A landscape with many peaks, sampled at points; each row gives a point and its height.
A climber steps from a point to whichever of its 4 nearest points has the largest rise for the distance, and stops where none of them is higher. Distance is the straight distance between rows; heights are no part of it.
Bizep: [118,68,80,146,133,106,66,133,84,82,90,120,99,105,118,90,112,85,123,131]  h=573
bip: [94,119,110,74,86,96,154,109,123,104,102,100,81,110,83,70,111,95,75,92]  h=279
Nade: [125,81,101,109,78,60,64,117,79,73,124,111,77,67,82,98,133,121,69,93]  h=505
zezig: [61,143,126,57,82,64,134,77,100,114,136,79,116,94,68,68,86,105,67,70]  h=452
Bom: [91,111,91,94,99,127,107,72,109,103,87,84,117,105,131,141,90,132,133,81]  h=611
mavu: [116,86,63,143,100,69,67,141,87,78,93,113,101,76,99,85,126,100,113,145]  h=594
sel: [104,107,111,100,84,89,144,87,112,103,84,87,79,105,99,77,94,98,83,89]  h=319
Lopak: [106,101,98,97,82,87,129,74,124,106,83,84,73,98,101,78,104,95,76,89]  h=248
peno: [99,53,106,113,92,120,77,89,76,105,88,101,120,105,109,128,78,98,111,74]  h=461
Gudum: [98,103,105,94,101,112,98,65,106,97,76,78,106,102,116,115,89,124,118,91]  h=559
Bas: [122,48,67,154,127,90,70,134,90,77,90,122,80,92,138,94,118,86,127,121]  h=521
laso: [63,125,130,42,109,86,112,125,107,85,132,92,109,114,81,62,146,97,78,72]  h=257
ris: [93,149,117,66,109,131,121,109,107,134,107,56,113,122,109,108,55,125,109,106]  h=134
mevo: [85,139,116,79,91,109,148,101,108,118,97,80,101,117,91,81,66,117,103,106]  h=547
tira: [101,90,81,121,150,113,59,102,92,89,92,123,115,100,106,128,94,70,119,114]  h=58
Pok: [138,38,66,151,99,64,78,127,76,73,73,123,79,68,111,87,143,80,125,118]  h=305
pup: [123,104,71,119,95,55,68,133,82,67,102,116,95,66,85,93,122,104,87,131]  h=593
gipes: [126,87,98,130,75,72,72,125,80,97,119,112,82,71,88,83,113,104,70,106]  h=551
Kun: [115,68,79,120,137,118,89,112,101,88,80,165,108,107,101,143,98,68,135,109]  h=170
gebi: [97,108,89,85,89,130,102,67,117,102,99,97,129,109,131,157,91,128,128,89]  h=286
muba: [92,99,96,86,95,129,100,68,97,103,83,88,126,117,117,137,92,118,137,90]  h=354
Nad: [107,66,102,106,101,122,84,88,79,111,95,110,137,97,108,141,74,81,114,82]  h=450
gup: [111,105,110,79,66,74,79,99,115,76,127,104,79,103,75,93,155,121,91,107]  h=415
fovub: [134,45,67,155,116,83,72,128,88,78,82,121,87,86,135,90,134,89,128,111]  h=666
peg: [95,112,101,95,81,96,120,69,123,104,76,67,73,98,104,80,105,103,84,92]  h=249
Fases: [102,107,100,91,69,91,86,91,124,89,107,106,79,117,75,89,132,111,80,114]  h=432
ger: [95,97,106,100,94,107,121,70,107,108,72,73,94,101,123,98,83,118,113,88]  h=359
zed: [106,73,77,125,147,127,70,100,103,82,83,149,114,106,107,133,101,79,130,118]  h=203
zug: [120,81,101,116,66,81,65,125,81,94,128,116,84,90,88,96,127,114,74,104]  h=525
gedo: [106,108,105,60,88,75,110,93,124,89,125,96,66,100,96,82,152,93,77,89]  h=232
kikad: [96,154,137,69,100,116,120,76,105,147,136,47,102,109,109,96,51,118,76,85]  h=322
Mapef: [99,122,119,90,93,117,153,109,111,123,87,73,94,100,102,80,73,115,109,91]  h=507
gat: [130,56,76,153,114,89,72,143,88,76,85,119,94,103,122,87,119,79,129,128]  h=504
Mel: [67,155,116,67,73,78,143,83,101,117,128,73,102,92,59,79,80,109,73,92]  h=453
vip: [99,70,111,113,77,121,86,89,99,107,87,97,101,120,96,103,89,105,78,101]  h=590
nidib: [108,102,106,93,94,100,128,75,115,110,75,68,83,101,108,93,85,109,95,79]  h=324
dur: [111,74,108,114,65,96,83,115,93,102,106,98,89,120,88,89,113,101,76,103]  h=488
nufev: [102,108,118,92,104,111,142,102,102,119,77,69,78,93,114,83,73,114,107,85]  h=441
nog: [55,134,115,39,101,81,122,103,112,98,138,103,112,111,74,66,135,98,67,93]  h=288
nepi: [121,101,77,139,96,66,64,119,85,85,113,109,83,73,91,90,116,106,84,133]  h=578
guzo: [117,47,71,147,151,115,55,115,89,72,89,143,84,101,139,117,116,74,130,102]  h=352
teb: [118,93,85,140,97,88,63,114,91,90,104,102,85,78,95,94,115,106,69,119]  h=558
Lemez: [93,127,122,78,101,131,146,106,98,130,97,74,106,112,109,93,59,120,126,93]  h=429
naso: [80,118,113,48,94,81,135,128,117,92,120,108,92,109,81,68,133,87,80,84]  h=266
Pon: [124,55,79,125,139,122,81,109,90,81,80,159,88,100,128,145,110,71,127,105]  h=201
somob: [81,141,124,80,75,82,143,96,112,123,110,73,106,108,78,65,68,108,86,107]  h=466
mag: [100,85,77,112,140,105,65,83,86,98,86,132,114,95,98,144,79,78,116,105]  h=180
kitem: [87,154,141,65,93,133,122,72,108,142,138,47,111,103,111,106,44,118,78,78]  h=561
Kidu: [101,108,110,73,84,88,129,96,111,92,108,92,69,99,92,77,135,88,69,77]  h=225
Ruran: [91,111,119,49,108,87,124,116,118,93,128,96,84,109,99,64,155,88,84,70]  h=193
podin: [90,123,122,68,114,145,137,110,105,143,101,74,98,97,128,110,75,125,129,86]  h=454
Busid: [97,92,71,136,151,107,48,105,89,85,86,109,104,103,101,112,97,77,111,124]  h=136
Pum: [125,91,66,134,93,71,76,134,82,67,90,125,105,76,83,80,138,101,104,149]  h=632
sunep: [98,69,110,120,102,120,76,88,84,112,83,102,114,106,95,111,90,92,95,80]  h=445
vuse: [100,109,119,80,108,124,134,80,102,120,91,64,91,92,124,105,85,113,114,71]  h=458
nitu: [95,64,103,111,116,110,80,79,72,108,97,114,119,94,110,136,79,79,106,78]  h=416
Rif: [108,106,113,103,84,96,132,75,120,115,76,73,84,94,108,79,87,107,93,81]  h=325
furuv: [113,91,67,146,102,79,64,127,95,79,95,99,90,84,101,86,105,101,98,133]  h=541
kab: [58,150,117,64,73,67,143,81,116,111,129,85,113,89,72,75,86,108,71,84]  h=556
Davo: [91,154,124,75,93,114,126,95,110,128,111,58,110,112,103,91,49,126,104,108]  h=107
Boza: [88,143,113,87,81,86,153,102,113,119,94,84,98,111,82,73,90,110,86,105]  h=506
Taliz: [109,83,65,152,126,86,59,139,78,87,89,107,104,97,101,88,108,91,111,144]  h=438
deliv: [100,116,104,74,113,132,131,86,115,126,100,76,97,85,143,132,80,123,127,69]  h=542
nobub: [122,93,88,122,86,63,61,118,80,76,122,115,85,61,90,90,128,108,82,107]  h=572
bosog: [92,154,141,77,76,101,130,81,107,139,134,54,108,112,104,91,55,120,74,83]  h=372
kodi: [108,90,101,101,58,98,81,106,117,91,107,105,79,123,83,88,130,112,75,116]  h=478
Muve: [102,69,101,139,99,103,55,105,83,102,98,96,91,97,99,98,87,91,72,103]  h=437
Kunu: [91,72,112,95,94,119,93,79,89,107,81,92,131,110,110,133,90,114,122,90]  h=661
bopa: [110,88,79,120,127,117,92,87,94,95,79,158,123,91,95,160,84,69,129,120]  h=290
Momu: [64,143,116,38,89,77,137,98,115,103,125,100,108,99,62,70,113,102,70,88]  h=261
gavor: [111,116,103,93,83,89,109,73,119,95,88,86,74,106,96,79,110,105,74,99]  h=158
nofed: [99,115,113,76,113,134,140,99,105,129,94,69,97,102,124,109,76,127,122,75]  h=477
sazuz: [82,119,114,56,84,90,146,109,118,101,113,102,85,107,75,74,121,94,81,82]  h=284
larib: [84,156,132,77,80,89,142,80,106,128,135,53,104,98,96,79,53,111,79,87]  h=404
zefe: [92,125,119,60,111,146,135,113,102,138,103,81,109,114,111,109,68,125,119,92]  h=401
mumo: [118,70,72,144,103,85,67,142,81,83,80,116,96,84,112,72,122,89,116,136]  h=543
Kogib: [97,104,101,80,101,115,120,71,110,106,83,67,104,96,131,112,81,125,116,85]  h=378
pivek: [96,105,105,97,78,96,104,68,123,99,77,81,88,110,94,85,102,109,88,98]  h=178
Tukaz: [69,150,115,67,80,87,146,92,119,105,118,84,112,105,66,75,91,101,82,96]  h=395
suvor: [89,138,125,83,87,97,152,107,106,118,94,83,103,109,86,74,82,110,107,101]  h=663
ler: [102,94,80,116,124,112,74,77,93,92,89,145,122,85,100,158,75,67,128,108]  h=218
sagur: [106,89,73,132,136,101,54,118,89,89,85,107,105,98,102,105,95,88,108,125]  h=260
desu: [93,62,108,105,89,132,81,85,84,113,86,91,129,113,102,118,84,99,109,93]  h=519
pag: [86,144,114,55,109,140,129,98,107,145,110,74,115,117,115,121,60,122,105,104]  h=245
nagil: [98,115,94,84,78,77,98,77,123,80,112,97,72,112,84,85,142,99,74,109]  h=348
zumig: [130,65,68,143,106,78,74,142,78,79,79,113,99,84,103,79,139,89,120,137]  h=520
Sesim: [117,78,113,95,63,75,79,117,94,81,126,128,88,98,75,97,150,121,90,103]  h=423
rimus: [95,106,104,67,86,77,127,104,120,94,117,106,68,110,89,76,149,81,75,71]  h=215
Zin: [97,88,77,114,135,119,86,92,92,97,86,146,115,101,97,148,87,69,124,113]  h=619
tobo: [114,80,106,104,81,123,100,89,95,111,112,122,141,97,121,158,74,106,123,82]  h=440
fom: [117,61,72,134,143,116,65,133,92,78,83,129,103,113,119,100,110,77,124,121]  h=355
Vibub: [98,107,111,89,85,98,153,99,114,121,88,80,79,103,92,73,93,104,92,83]  h=323
zas: [102,100,111,95,93,107,143,86,105,113,74,78,83,100,102,78,87,106,97,86]  h=382
Babi: [112,78,70,135,138,108,52,132,85,87,92,108,111,108,114,95,105,87,121,131]  h=633
fub: [106,79,104,96,81,127,94,86,89,101,102,110,137,109,114,156,86,111,122,84]  h=492
risa: [108,94,108,89,60,78,75,114,97,81,125,115,83,104,78,86,151,121,97,107]  h=368
detef: [101,87,90,117,125,110,82,66,85,98,99,134,125,86,96,155,74,76,119,89]  h=256
gepe: [100,89,106,95,93,113,94,74,96,103,74,82,120,120,106,118,90,124,113,97]  h=456
letig: [95,108,115,56,98,70,109,88,112,68,129,90,76,96,99,78,158,89,87,77]  h=152
nelid: [115,80,67,147,132,99,51,127,90,87,84,106,101,101,110,91,111,88,121,132]  h=386
Sadif: [114,78,79,129,110,116,105,104,100,96,73,184,110,85,103,164,84,65,136,112]  h=222
Pefe: [44,139,130,45,104,71,109,88,105,101,133,74,106,97,66,74,119,104,57,77]  h=336
Vuvu: [101,76,73,131,142,114,55,115,88,81,87,120,105,108,107,114,97,83,116,123]  h=219
desel: [44,141,140,43,122,73,104,92,99,105,138,65,107,99,79,61,136,115,59,71]  h=294
sopez: [104,77,102,115,72,112,81,99,111,100,82,96,97,120,93,87,112,105,84,108]  h=486
Zibuk: [104,84,105,104,90,111,96,72,100,99,62,80,109,118,98,105,97,120,107,100]  h=353
pab: [108,84,89,131,107,90,57,109,89,97,112,95,92,86,101,88,93,87,76,114]  h=496
pizo: [81,150,115,81,82,97,147,104,104,113,103,72,108,113,91,77,63,117,102,105]  h=539
Segot: [112,94,95,94,60,88,79,107,118,89,113,108,74,120,80,94,134,113,70,120]  h=474
per: [113,84,105,113,67,91,78,121,102,95,114,114,87,106,87,84,125,103,78,112]  h=502
Fuve: [133,68,63,142,92,78,89,139,77,73,75,127,95,75,94,80,142,92,111,132]  h=425
vuma: [109,65,110,136,93,115,73,103,86,106,92,93,98,104,105,97,97,92,80,87]  h=481
gelig: [49,131,124,37,117,82,104,104,109,90,129,81,108,110,67,70,144,104,65,83]  h=295
sulab: [109,87,89,110,106,105,91,69,88,109,119,127,122,75,117,164,68,79,121,98]  h=371
Dofo: [97,84,85,117,135,110,54,81,81,90,91,105,105,86,102,121,76,78,104,93]  h=262
gug: [130,45,70,149,135,101,66,126,96,70,102,124,90,99,143,108,113,81,130,101]  h=455
mipet: [110,58,78,129,150,122,67,118,93,76,85,150,98,115,119,125,104,78,129,111]  h=253
loti: [46,145,128,53,89,70,129,78,104,107,136,79,112,88,72,74,95,102,63,69]  h=413
poko: [82,156,122,74,84,75,142,82,107,115,129,65,107,102,77,79,61,115,82,95]  h=422
popu: [135,66,82,140,128,126,91,97,102,89,86,179,89,84,123,153,98,70,131,98]  h=207
lov: [120,56,76,142,144,118,74,135,94,73,93,124,94,104,131,105,106,81,134,114]  h=339
Tam: [98,93,96,98,72,135,94,79,102,112,101,107,151,103,125,145,94,117,130,93]  h=375
lote: [73,140,114,74,84,87,151,99,116,109,104,94,97,104,58,67,88,97,80,99]  h=376
tuma: [75,129,105,66,77,82,160,106,118,103,106,93,104,113,71,63,107,98,72,95]  h=315
Roz: [87,155,131,62,104,122,122,84,108,140,118,44,112,102,112,100,43,121,92,99]  h=206
napu: [112,102,78,123,114,108,93,90,101,106,86,168,120,90,102,166,64,62,147,123]  h=220
debib: [100,74,98,124,122,109,62,87,73,102,84,103,111,93,105,118,81,83,94,93]  h=363

Call two points neighbours if one is among the 4 nearest of the other. Go from one point of each pair to the other, from neighbour to neighbour, staying as high as possible. Name the lowest point that can't be avoided.
deliv and vip => Kogib
Bom and Kunu => gepe
Pum and Babi => gat
deliv and suvor => nufev
deliv and kab => poko

Where does a climber stop that starts at each point below?
Segot => Pum
Dofo => Kunu
Ruran => kab
gedo => Pum
Muve => Pum
laso => kab
risa => Pum
Kidu => kab
